Points on a hilly landscape, in no order, each with its height.
From any point a ball rolls to the lowest of the 2 points nearest to it. It stops when none of these is lower. Distance is the straight distance between rows; heights are no part of it.
K_700: [ -5  20 -12  -6  24 -14  22  -3 -26 -12  27  11   5   3 -17 -18  -5   7
  -4  19   0  -3 -18  -4   3   9 -17 -33   0 -25 -37 -20 -17 -11   7 -13
  21  21  11  -6  13 -27 -18 -10   2  -6 -25]  h=2.08
K_353: [ -4  10 -22 -21   2   6 -20 -15   2   4  21   2 -21 -24 -21  -7 -10  40
   1  15 -35  23 -21  -6  -1  14 -16 -46  24 -40  14  -5  -3 -16  15 -24
  25  14 -36 -16 -22  10 -10 -11  13 -11 -32]  h=4.54
K_575: [  4  18  26  26   7 -15  17   3 -18   0  -3  -4  23  -9  14   3   6 -17
  18  17  41  -9  -1  10  -5 -16 -26   5  -4   5 -52  10 -24 -17  15  -2
   0 -13   8 -28  25  -1 -30 -15 -10   5   7]  h=5.53
K_442: [  6  14  11  26   7  -1  12   6   0  -3 -14  -2  19 -15 -12   4  -3  -7
   3  29   0  13  32  16 -14 -30 -29  17  30   2  -2   1  10   9  10  -4
 -18 -25 -18   8  -6  19   2  26  15  26  10]  h=2.16
K_531: [ 20  23  33  -1   3  35 -11  -5  -9   2 -11   2  16  -6   4  11  -5 -11
  -1   6  14  -7  -5 -13   5   6   0  26   0  12  11 -12  14  -6 -19   1
   4  -1   4   4  -1  -7  22  14  11   6  25]  h=5.89
K_321: [  5 -22  -4  -1  -4  14 -20   6   2  -4 -17   6   1  -4 -10   7   1  21
  32   2 -10 -40  -7 -14  13  23  18  27  16  17  27   9   0  35 -20 -20
  -2   5  -3  11 -27  13  11  42   8   9  17]  h=6.24
K_121: [  7   7  18  13  -4  -7  -3 -12 -30  -1  30  21  22  30   3  15   0  -5
  15   7   5 -40   3  27  26  -7 -19  57 -16  26 -11 -10  17   7  -8  24
   7 -16  16   6  -6 -31  40  -1  -5   5  17]  h=5.44
K_318: [ 10 -21   2  -7 -21 -18   2  -1 -27  18  28   3   7   7   5  19  20  -7
  -8  29 -35  14  26  -5 -15  14  -3 -42 -19  -4   6 -35  10  -2   9  10
   6   9   8  27 -11 -26 -21  -7   5 -19 -21]  h=4.22
K_896: [-17   7  12  25  21 -18   6  -9   6  22   4  -9 -16   9  -4   3 -14   5
  -9   3   2  22   2  -8 -12  17  21 -36 -17 -11   3 -10 -35 -11   1   2
  13   5   3   2  19   4 -12  13  -3 -20   0]  h=0.50
K_591: [-15  26  22   3   8  10 -12 -21 -17 -18   6   0  36 -20 -14 -17 -28  -2
   6  11   9 -16 -31 -17  22   2  -3  32   8   2 -19  27   9 -41 -22  35
  10  25   1 -43  -4  11  19 -27 -13  24  -1]  h=5.84
K_988: [-15  16 -11   3   0  -1 -20  -7  -2  28  -9   8   6   2 -11   0  22  38
 -20   1   6  30  19 -11 -11   3   0 -31  11 -46  -7 -16 -20  15  39   3
   3  -2 -25   2 -23   2 -41 -26 -13  -6 -20]  h=3.98
K_384: [ 10   1  10 -31 -28 -14   8  20 -20  11  20   6  -1 -14  41  15  11 -23
   5  16 -31  14   1  28 -38  23 -19 -27   0  13  -4 -11  18   2  -6  23
  -2  19  -3  15   1  -6  -6  -1  -2 -31 -29]  h=3.90
K_190: [ -2  11   9   3 -29 -33  15  25  -5   1  26  23   0  18  -4  -7  18 -22
  38  -4  21 -33   2  47   2 -30  -3  22   2  21 -17  39 -13  -9  19  12
 -11   1 -12 -19   8  -3  13  13 -18  -4   0]  h=2.64
K_146: [ -8 -19  15 -24   6  11   9   3   8  -2 -27  12  14 -10 -23  -7  11   6
   3 -17 -11  -2 -13  -3   4   8  16  15  10   4  14   1  26  26 -17 -13
 -14  12   1   3 -34   0  -2   2  12  22   9]  h=6.07
K_599: [  8 -11   1 -22 -26  13   4  22  -8  14  -5  20   4  15  31  14  -5 -12
  13  -2 -20  -7   8  25 -21  11   1  -7  -2   1  12  15   3   6   4   0
 -11  -5   5  15 -16  15  -1  17   1 -33  -7]  h=3.55
K_191: [ -1 -29 -42   4  23   9 -13  -4   7  -1   2  18 -49  17  -5  -7 -22  11
 -30 -10 -13 -12  -2 -41  12  13  13  -5   7 -23  -6 -16 -12  12  13   2
   9 -25   4  22  -2  14  -5 -34  -8  17 -39]  h=2.04
K_119: [-21  10   8  32  12 -44  35  -8  17 -11 -26   4  22   7 -19   0  11  -5
  22   6  13   6   1  11   3   2  -7   9 -11   2 -20   8  16  14  14  23
 -17   2  -5 -21  20   5 -17   7 -31   4   2]  h=5.05
K_153: [ 10 -20  15  -3 -12   8 -11  13  10  -8  11   0  14 -24   8  44   2 -24
  16   0  11   5  34  24 -33   3 -16 -10  32  -1  -5   7  12 -31  -5 -27
   0 -28 -13   8  20 -34  24   6  25 -19  12]  h=3.26
K_290: [ -8  21   2  -6  -5  -8   0   6 -23  20  54   3  18  -7 -18   0  15  -2
  -6  26  -8  22 -10  10  -3  -7 -15 -29  -1 -15  -3  -7 -12   4  13  21
  26  21  -1 -28   3  -4  -7 -30  -4 -17 -23]  h=2.60
K_664: [-17 -34  17   2 -20  -5  11  -8  15   5 -13   1  33 -20  -3  19  24 -15
  27 -30  19 -23   3  11  11   5  15   9   9  14  10  19  18  -6  -5 -24
  -7  -6   3 -22   5  -6  -4 -17  -8 -10  14]  h=4.00
K_814: [ 12 -14  20 -36   7   4 -10   4   8   4 -21  -6 -11 -14   1   5  19 -28
 -43 -20  -7  35 -12  -5 -13  30  25   5 -10   0  23  -4  31 -18  -8  38
 -27  17   1  -4   1  17   1 -19  -3   3  -4]  h=6.72
K_767: [  3  26 -10   9  14   3   0   6  15   1  26 -31 -25  33   1  -1 -25   1
  11   5 -23  22  -2   6   1  15   1 -35 -21  17  10 -13  16  12   0 -38
  18  27   5  20  13 -23  10  13   2 -19   6]  h=2.26
K_617: [-21 -15 -28 -26  22   8 -17   6  20   9 -30  19 -24   0   9 -24  10  16
 -41 -40  -5  11   4 -15  -1  15   9   4  21 -22  -5  -6  14  18   8   4
 -10  -5 -10  10 -15   2  -3 -28  -3  15 -21]  h=1.20
K_278: [ -1  22 -13  26   4 -10  34  12 -10  18 -35   8   5  21  31  -8  -2 -12
  30  32  -5  -2  11   6 -13  -9 -27  13 -19  27 -35  -7  11  45   5   4
 -20  -3   7  19  13   6 -10  32 -10  -2  -8]  h=4.31
K_607: [-21   2  -8   5  18 -19  15   8  -5   3  -1  11 -12  -4 -12 -30 -23   9
  15   4  15   7  -7 -12   9   8  12 -23  -4  -7 -31   0 -23 -13  13   8
  11  10 -17 -23  19  -1  -1  -3   4  11  -4]  h=1.41
K_210: [ 17  32   0 -21  18  28  -5 -14  23  23 -72 -11  -8 -16  27  -6  17  16
 -24 -17   9  19   9  -8 -33   8  17 -14 -15 -14  43  11   6   6  -2  -1
 -14   0   6  -1  11  12 -12   6 -24   3   2]  h=6.44
K_171: [  9  -6  11 -21 -11 -19  10  -3   7  -2   5   8  -1   7   9  20  40 -31
 -44  -2 -13  31 -10   9   2  -2  24   2 -36  16  17 -23  36  24   7  44
 -35  15  12  14  -7  20  -1  -9   3 -15  12]  h=6.88
K_839: [ 30  23   3  -9 -19   3   5 -12  20  -6  18  18 -10  24 -13  -9  16   5
 -58  -9  -4   9  -9  29  13 -27  16  19 -27  18  29   8   0 -16   5  27
 -19  14   0 -22 -15  11 -12 -10  -6 -11  23]  h=7.15
K_719: [  4 -31  -8 -26   3  29 -22   5  17   9  19  21 -50  21 -15  -6 -24  21
 -30 -31   6  -7  -2 -10  12  19  15   3   7 -11  15   1 -39  12   5 -13
  29 -17  11  25  -3  -8   2 -14  12   6 -19]  h=2.54
K_10: [ 15  -2   6 -17  -5  -2  -8  -2  11  12   9  -1   1  15   0   4  12  -2
 -29 -11  -8  34 -10   7  13 -14  47  10 -43   0  36  15 -16   9   8  33
 -21  15  16   3  -6  29  -6   3  -8 -10   7]  h=7.02
K_656: [ 26  37  19 -32  29  13 -24  -7   3  16 -29  11   0 -19  37   8   8 -21
 -18 -13  -3  27  -3 -13 -14   6  29   7 -11   2  40  18  27   6  16  21
 -30   7  -4  -1   2  21   5  -4  -9  -6  -9]  h=6.57
K_405: [  4  32  21   0  34  10   2 -17  41  -9 -25 -11 -15   8  -6  -3   1  16
 -10   8 -13  54   6 -14 -18 -17 -16 -12  -5  -3  25  -3  37  10  -1   0
 -35  -5 -14   5  -6   6  21  30   9  14  27]  h=3.48
K_665: [ 15 -38 -14   6 -23  -1  -2  14  21 -10 -29  10 -23   9  39  16   2  -5
  -7  -4  -4 -13  -4  28 -25  25 -10   8  -9  25  37  -6  14 -17 -15  32
 -33  -6 -12 -16 -16  38  20  28  -4 -18  20]  h=5.63
K_44: [-14 -16  44  20   4   3  19 -16 -18   9  16 -13  20  -3  -3  19  -8 -27
  20  22  -1 -24   5 -22  -1  17   9   1  -5   8  -9   3  -7 -21 -15  18
  18 -15  24 -14  19   0  19 -12   6  -4  10]  h=2.45
K_344: [-27   4 -23  52   1 -34  33   9  13  -7 -30   2   9  21  -2 -26 -14   8
  11   6  10   8  15  20  -9  -5 -30  -5  -8  15 -12  -7   8  32   2  18
 -17 -26  -8   4   5  23 -10  25 -25  -3  14]  h=4.68
K_270: [-25  -7  39  27  36   4  27  -6 -12  15 -31  -2   4  -4   4  17 -28 -30
  24  21  22 -10   4 -22   3   7   0 -16  -7  -9 -27   6  -5  -3   0  -1
   6 -13  24  15  35  -9   7  10   5  -5   1]  h=1.93
K_391: [-29  12  -2  15  21   0 -16  -1 -25  10   2 -15 -11 -13 -25 -35  -6  13
  16  10  29 -22 -12 -18  20  -4  38  10  31 -29 -47  15 -18  15   2 -20
  38  -5   1  12  14 -28  38  -8 -17  -3 -21]  h=6.18
K_830: [-15 -53   0 -22   1 -10 -14  18  24 -17 -26  -7 -24   2 -17   3  21  14
 -35 -37  -6  18  10 -36  -8  20  13  -4   1   1  -9 -17   8   0  -9   9
 -26  14 -24  -5 -16   7 -10  -9   0  15  -7]  h=2.25
K_98: [  5   3   5  -2 -35  -9  -8  29 -10  -5  40  22  11  -9 -12  16  11 -11
  10 -18  45 -20   8  39   7 -16  -9  24  14  -8 -30  29 -20  -6  14 -15
   7  -7 -26 -23  12 -28  13  -7 -10 -12  -3]  h=2.15
K_765: [ 14  42   2  22   4  18   4   2   0 -39  -3 -45  -2 -17  -6 -18 -19  14
  -6  21 -10  -1  -8 -35  16 -22 -13  16  -8  24   9  -9  10   9 -12  10
  -7  10   6   9   2  18   3  16  -2  38  46]  h=3.75
K_940: [-12 -40 -33 -18   2  -5  -5  -3   5  -3  13 -14 -16 -16  10  17   2  -8
   2 -15  -3  15  17  -2 -14   1   6 -43  23 -18 -24   7   0 -41 -10 -47
   4  -1 -13  -9  14 -35 -16 -29  18 -26 -18]  h=4.12
K_539: [  6 -17 -10   3 -10 -12  10  -9  27 -22   7 -19  -4  -5 -28  -2 -11  19
   8  -2 -16  -7 -25  12   9  21  16 -11  -9  19  34   6  13 -20 -28   8
   1  26  -4 -29 -16   5  12  27   0 -12  25]  h=6.16
K_971: [  8 -22 -18   9  21  14  -2 -16   7 -19 -14  17 -38  -1   6   7   2  -1
  -1 -31   5 -30   7   1  25  20   0  33  11   2 -12 -40   5  16 -14 -21
   2 -34  10  24  -5 -25  17  -6  -4  -2  26]  h=5.04
K_860: [  3  43  15  16  11  45 -19 -41 -12 -13   7 -30  26  -2 -11  -7  -6  21
  11  31   6 -10  -3 -52  28 -24  13  26 -33   2   9   2 -13  -7  -9   6
  24   4  26  13 -25  -8  -2   2  -7  17  15]  h=6.09
K_801: [ 12   7  15  15  -9  18  -4   6   1 -32  -9  -5   7   0 -24  14  -7  -8
   5  19 -12 -13  18   5   6 -31 -35  22  23  11  21 -13  31  11 -14   3
 -21 -13 -12   5 -18  29  21  56  25  29  41]  h=2.65
K_994: [ 14  -7 -11 -33  -7 -15  -8  22 -13  14   9 -41 -19 -24  12  -9  -2 -16
 -39 -13  16  44  -8   8 -23 -10  32  -9  18 -11   7  -2 -13 -19   3 -21
  18 -15  -4  -4  37  -3 -10 -11  11   3  -7]  h=3.66
K_162: [ 17  35  32  21  11  44 -29 -33 -35   2 -11 -21   3 -21 -12   5 -16  15
   1  26   8 -24  -2 -41  34   2   9  16  22   4  -1  -7 -10   7 -17   4
  35   3  16   5 -15  -3  21   1   3  18  13]  h=5.99
K_764: [  8 -31  -4  -7  -3   4   7  10  24 -10 -12 -11  -7 -14   3  41 -12 -12
  17  -8  19  20  32  -2 -37  -8 -13 -27   7 -25 -16  13  -5 -51  -1 -47
  -4  -8 -29  -4   5 -18 -12   2  13  -4  11]  h=3.68
K_634: [  6   1 -24 -40  16   6   8  24 -30  10  -4  -5 -14   2   3 -32 -17  32
 -11  -3  -8 -11 -42 -10  17   8  35  -8 -20  -5  20   8 -44  -3  -5   5
  30  17  21   2  14   3 -14   8   2   7 -10]  h=3.67
K_433: [  8  20   8  -2   9   7 -18 -12  21 -17   0 -16  -3 -11 -24  10 -10  16
  -4  11 -31  25  -6 -18   2 -24  -2  14  11  -1  41   2  28  23 -16  -3
 -26  -7  -8  28 -25  21  38  48  14  21  30]  h=3.09
K_689: [-32  30  -6  11   2  12 -41 -28  -6   0   5  -1  19 -18  -4 -13 -24   8
   3 -15  37 -19 -13   5  19  -2   4  29  32 -12 -13  32 -11 -12 -20   2
  13   8  -9 -24  11   4  32 -38 -10   8 -10]  h=5.97
K_220: [-27   7 -11   1  -9 -25  28   3   8  -1  61  -9  23  33 -29 -10  -2   0
  -8   9  -1  27 -11  35   1 -13  -3 -29 -34 -16 -11  -6 -12  -6  10  12
  15  10  -5  -8  27  -7 -10 -13  -5 -11  -4]  h=3.08
K_920: [ -9 -20  27  20  11   2  -8 -11  -9  -7  26  -7  10 -19  -4  37 -22 -31
  23   1  -1 -13  11  -5   8   6 -21  13  17   5 -17 -15  13 -38 -16 -15
   8 -21   9   3   8 -22  25 -12  27  -3   6]  h=2.87
K_113: [ 14  21 -15 -41  -2  -8  -1  21  -9 -14  11 -23  -8 -12  10 -33  -4  13
   1 -17   3  30   3  20   0 -43  24   0  16 -24 -11   3 -25 -29  12 -36
   9 -13  -1 -11  15   2  -6  -3  13  19  -2]  h=3.35
K_125: [-17 -15 -15 -34  13  19  15   5 -14   3  -2  16  -4   8 -10 -30 -12  11
  -3 -25  -1 -18 -25  -6   4   3  10   1   1 -21   6   5 -19   0 -18  -2
  12   8  23  14   0  10 -31 -32  -9   5 -35]  h=3.27
K_990: [ 11  13   2  -7 -30 -13  25  12   3   8  25  30   8  25  25  27   9 -23
  41   7   1 -21   1  41 -18  -7 -14  -4 -15   5  -9  29  -7 -23   5  -7
  -1   7  -4 -17   4  -2  16  33  11 -38  -2]  h=3.12
K_156: [ -2   1  -6  -8  35   2   6  -4   1  -4 -18  33 -27  24   8   6 -11  -7
  -7  12 -13 -16   9  -9  16  21 -13  19 -15  -4 -13 -40  34  28  -1   3
  -4 -26  19  35  -8 -16  20  24  -1 -15   6]  h=4.75
K_511: [-23  14  -6   2  -4  -3  -2  -8 -12   6  -6  -1  10 -21 -18 -20   3   6
   8 -24  24 -26   5   8  28  -4   7  22  23  -1 -19  20 -16  22   2 -20
  19 -12  -9  -3  18 -16  16 -34   1   8  -8]  h=6.08
K_197: [ 15 -17 -39   1 -16 -11 -19  -4  -1  -3   7   4 -14  11  18 -14 -21  23
  21 -12 -33 -23  -8  13 -13  11 -12  11   8  26  27  17 -28 -12   0  -2
  23 -18  11   9 -21  11 -10   7  -6 -23 -28]  h=5.10
K_745: [  6 -39 -12  10 -33 -31   4  -1   9   5 -33 -18  -3  -9  -4 -10   2   9
 -17 -29  20 -19  -7  17  -3  18  26 -16 -18  27  32  13 -30  -6  -5  -1
  11 -17  19  -5  11  18 -18  -1 -24 -13   1]  h=4.57
K_200: [ 10 -36 -41   8 -24  -1   0  10 -11 -10 -15   2 -25   5  42   8 -10   0
   4  -4 -17 -31  -6  23 -23  16 -37  14 -10  29  29  -2  -6  -1 -13  13
  -4 -45  10  11 -28  33   3  12  -6 -10  -6]  h=5.34
K_936: [ 17 -26  -1 -34  -6 -10   3  15  16 -22  52  18   4  15 -11  -8   6  -2
  24 -17 -13   7   0  14  18 -22  -3  17   9  -1 -36 -11  -7 -37   7 -27
  -5  20 -14   1 -16 -30  -5   1  33   8   7]  h=2.23
K_134: [ -6 -19  -7   1  -1  -6 -14  -4  -3  19  -3 -33   8 -44  23  -3   2  -7
 -26 -19  -3  19  13   4 -27 -10  12 -17  10 -21   2   6  -8   1   8 -14
  13 -22  17   2  23   5 -11 -41   2 -23 -32]  h=3.96
K_705: [  6 -31   5  -9 -29 -14   9  31  10 -10  26   7   3 -11   2   7   5 -27
  31 -20   9 -17   7  13   5  -6  -9   9  38   3 -33  22   0 -18   6 -18
 -16  21 -28 -12   6  -7  19   9  25   3 -10]  h=1.49
K_620: [ -4   5  49  40   0 -25  19  14  -2  -1 -27  -6  29  -6  15  14  30 -33
  15  28  27   6   3  -4 -10 -12   4  11 -15  11 -24   4  -7  -6  22  19
 -21  11  12 -23  18  20   0  19 -11  10   3]  h=5.33
K_250: [ -3 -29   5   9  -7  -6  19 -11  -5 -12 -16 -25  46 -22  -3 -10  13  -6
  29   2   6 -28 -20  -5  10  -8  35  26  -2   9  31  35  12  -7 -15 -12
 -16  15  22 -30  10  28  12 -12 -10  18  10]  h=3.60
K_693: [ -9 -20 -15 -30 -13  28 -28  22 -11  29   9   8  -2   8 -13 -11 -18  17
 -10 -35   8  -6 -23  10  22   1  15   5  12 -23   5  27 -24  26  -3 -25
  29   5  13  27  -1   2  -1 -13   5  10 -32]  h=2.88
K_775: [ 27 -29 -32  -6 -34   1  -8  16  21  19 -20  -4  -7   1  -5  -6 -16  24
 -40 -24  33 -42 -25  38   4  18   7  -7 -14  22  48  20 -32  -7   1   1
  33  -2  21 -12  -1   9 -11   4  -6   1 -16]  h=4.26
K_470: [ 24 -10  17 -29  -4  11 -13 -12  -4 -10  31   9  -4  12 -12  -1  33  13
  19  -1   7  11   4  -3  22 -40  28  24  27 -19 -11  -1 -16 -12  16 -43
 -10   7  -7  17 -13 -29  13   6  44  29  12]  h=2.71
K_251: [ -9 -31 -12  13 -12 -11  10   7  -3  -7   1  -6   0  -7  -7  -9 -20  -1
   3 -18  -7 -24  -4  19   2  21 -11 -12  10  10   4  14 -23  -3 -19 -11
  21 -12   3  -4  -2 -12  -3   6 -10  -9 -11]  h=4.88
K_247: [-12  34  26  12   3   9  -2  -6 -24 -15  31   0  34 -10 -16  -4 -11  -4
  17  20  17 -15 -10   5  11 -18 -33  24   9 -19 -31  20 -14 -35   9  15
  10  -6  -1 -28  15   1   1 -19  -3  25  -9]  h=5.69
K_431: [ 16  18  21  14  -5  -4  -7 -18 -22   6  24  40  43  20  15  32   7 -26
  38  12   5 -31   3   2  11 -19 -45  53  -3   7 -26  -4  12   7  -2   3
  -9 -11 -10   4 -11   0  12  26  13  -8  -2]  h=5.61
K_273: [-10  21 -14  -7  36  15  -4  -6  30 -12  -6   6 -20   8 -11  -1 -13   6
 -36  -6 -19  29  -2  -3  -1   7 -21  -3  -2  -5  24 -14  35  11   4  25
 -28 -15   3  15 -16   2  14  -4   6   2   6]  h=3.91
K_141: [ -2  39   7  -9  33  -1 -11   2  -1 -16 -10 -27  -1 -15  -5  -2 -14   0
  19  28 -36   6 -16 -31  -6  -8   3  -8  -3   8  10   0  20  15 -21  -6
  -6  19   2  16   7  12  23  29   3  28   9]  h=3.44
K_690: [  0  32  15   9  12  15   6   7  -6  27  32   1 -17  31  11  19  -9 -13
 -13  13  -7  36   4   5  -7  15   3 -31 -22  10  -9  -2  39  33  15  -7
   6  27   6  27  14 -16  25  12  13  -5   7]  h=1.81
K_714: [-12  12   0  -2 -25 -34  28  21 -31  23 -17   4  13   9  25 -13  22 -13
   4  15  -9  11   0  18 -29  -7 -12 -21 -13   4 -19   1  13  21  14  44
 -17  -2  -2  -4  15  20 -33 -10 -29  -6 -32]  h=3.61
K_378: [-11 -43 -27 -10 -17 -28 -19  11  11   2   8  -8 -21 -17  35  22   6 -27
 -10 -36 -11  10  20  15 -14  -2  13 -13  17  -1  -4   5   7 -23  -8 -14
  -2 -22  -8   0  12 -14 -16 -40  -8 -21 -12]  h=4.36
K_612: [  3  25 -22  14  -6 -15   9  -1  18 -18  38 -15 -14  26 -12 -26 -21  12
  -8   6 -23  32   2  29  16 -23 -11 -27 -19   3 -12 -11  -5   8   2 -12
   1  19   5   3  10 -28 -10   0   2  -6   5]  h=2.75
K_268: [ 22  -4 -15   2   0  17 -13   3  23 -27   3  -7 -12  10 -16  -4  -6  17
  25  19 -35 -28  -4 -11  16  24  -8   6  -5  16  24 -19  16   3 -20  -7
  10   2  -5 -11 -21  -1  16  42   0  -9  37]  h=6.35
K_503: [  0 -23 -12   9 -24  -7  12   5  27 -12 -20 -17 -11  -2   6  12   0 -18
 -10   3 -16 -15  -8  32   1  43  -5 -10  -8  34  37 -23  38 -13 -39  15
   0  11 -10 -15  -5  10  39  33  -4 -22  38]  h=5.91
K_277: [ -5  14  13  41  15  11  18 -18 -22  16 -18  -9  -6   8  18  14 -19  -6
  16  27  18   2  28 -22  -8   7   5 -39  -7  -4 -11 -12 -38   0  17 -15
   3 -12  16  10  16   0 -19   9 -13 -16   5]  h=1.30
K_172: [  9   2  -5   0  15  14  19  -2  12   2 -45  -8  20 -13  12  -6  19   4
   4  -4   8  21  -3   6  -7   6  -3   2  -2   4  22   2  29   8 -12   1
 -30  14   2  -8  -8  17 -12  -2  -4   6  10]  h=6.26
K_869: [-12   8  -6   7 -12  11  14 -25  -7   7  22  -2  15  23 -12   7  -6  15
 -12  13  -7  13  14   0   2 -14  -8 -33 -31 -23   0 -20 -10  12  37  14
  -3 -12   2   7  -7   4 -51 -30  -8 -11 -15]  h=3.58
K_363: [-15 -59  -5   4 -43 -19  12  11  19  -4 -31  -3  14  -9   6   2  40 -12
  20 -37  32 -33 -10  -7 -10  22  -5  -4   6  25  11   9   9  17 -21  -2
  -7  13  -9 -23   0  11 -19 -37 -18  -5 -10]  h=4.45
K_609: [  5  11   9  39 -11   4  19  -5 -14 -18  -6 -23  14 -14 -21 -16  -6   8
 -10  29   2   7   8 -17  -3 -35 -10  19  10   6  10   4 -18   6   5  22
  -4 -12   5  -8  -2  33 -29   2  -7  29  21]  h=2.66
K_198: [-12  28  -6  23 -20 -24  15   4  -9  15  17   3  23  21  11 -11  24 -11
 -10   7  -6  14  16  12 -13 -16 -35 -18 -26   3 -11 -17  -4  28  28  34
   3  -5  13   2   7   0 -37 -36 -25 -19  -4]  h=3.14
K_253: [  1 -23  22   5  -8  14 -13  -9 -17  -7   8  28 -17  14  12   5   8  -5
   4 -11  11 -29  22   3  23  -7  20  46  -1  29 -15 -23 -10  19 -10   2
   7 -25  26  26 -11 -37  14 -10   1   4  24]  h=5.25
K_744: [-14  22  13  11 -16 -11  15  21 -24  17 -19  -8  16  14  15 -19  -6  -4
  17  20  -4 -14  -1  15 -18  -7  -7  -8 -19  27  -8  18 -15  45  -4  28
  15   4  15  -1  14  12 -19  19 -32 -18  -6]  h=4.01
K_694: [-19  22 -24   7  45  -1  12 -23   0  -2 -19  34  -7  20  -4   5   2   9
  -2   7 -18   1   0 -28   7   0 -10   2 -15 -17   2 -22  22  35  -1  15
 -19  -7   8  21 -36   9 -19  -5  -2   0   1]  h=4.38
K_234: [  1 -45 -35   1 -11   6  -4   9  31 -22 -25  14 -23  -1  -7  -7  31  12
  -9 -44  11   9  24 -32  -4  12 -23   7  18  -4 -33   3   7 -24 -15  29
 -33  19 -46 -14 -25  -7 -15  -9   1   6  -7]  h=3.19
K_219: [ 19 -19 -29 -39  -7  20  -3  16   5  20 -17  17 -14   6   1 -15 -14  25
 -35 -13  18 -33 -41   5   0  32  28  -5 -13  17  25  22 -26 -14 -21 -27
  38  20  20  -2   3 -11 -15   1  -1  -3  -8]  h=3.97
K_723: [ 17  38   3   3  18  11  -1  -9  23  14  37  -1 -23  27  -5  14  -7   0
 -45  13 -13  40  19  -8 -19   3  -9 -35 -18  -5   4 -14  12  -8  35  -8
   6  18 -30   7  -4 -23   1  22  15   3   4]  h=2.28
K_167: [ 29  12  35 -16  -2  21 -19  11 -20  -4  -6  34  27  11  12  30  13  -5
  28   9   7 -30   8  -6   2 -21 -22  43  25   2   0 -10  13   4 -16 -31
   0  -6   0  24 -19   7  21  26  32  14  14]  h=5.76
K_179: [ -5  10 -28  -9  15 -21 -31  -9   3  29   5  15 -13 -22  -5 -12  20  12
 -10  11 -22  38  16 -11 -22  14  -5 -54  18 -47  -1 -31   4  -3  30 -16
   9  19 -33  -5  -6 -23  -7 -13   5 -18 -29]  h=4.28
K_9: [ -9   2  -3 -26   2   6 -21  -8   3   2  27  -2   3 -12   2 -17  23  12
  -5 -18  11  29  -5 -21  14 -29  24  16  14 -23 -10   5 -20   2  19 -37
   1  12  -7  -4   9  -2 -10 -35  26  24  -4]  h=3.03
K_567: [ -5  -6  27  23  14  16 -29 -11 -27  -6  -6 -11 -12 -15 -25 -18 -18   8
  19  26  26 -44  -9 -55  24  13  15  16  45  -4 -38  -1  -9  14  -7 -11
  30 -15   7   1  -1 -25  23   0  -9  29   6]  h=6.10
K_23: [-16  -4  12  20   1  -4  27 -21   0 -20  -5 -29  34 -21 -10  -4  -4   7
  29   9 -13   8  -5 -11  24 -28  11  14  -2  -1  14   4   1 -11  -7  19
 -25   1  11 -16   6  34 -22  -8  -9  23  -1]  h=3.15
K_60: [  9  34  -5   5  36  13 -29 -17  23   8 -10  11 -30   4  16  18  13   9
 -35  15 -12  27  15 -34 -10  21 -16 -36 -12 -28 -17 -21   6 -19  39  13
 -29  14 -32   8  -6 -13   5  12  18  11  -4]  h=2.76

For each start below, name the point where the ball stops.
K_10 => K_146
K_575 => K_198
K_940 => K_896
K_378 => K_705
K_839 => K_146
K_251 => K_617

Call two points neighbours if one is among the 2 nearest of the other. Go from one point of each pair to the other, from neighbour to neighbour, staying as low as possible. Name the highest point that can't be avoided.
K_896, K_690 => K_220
K_690, K_146 => K_268
K_617, K_442 => K_745
K_198, K_705 => K_318
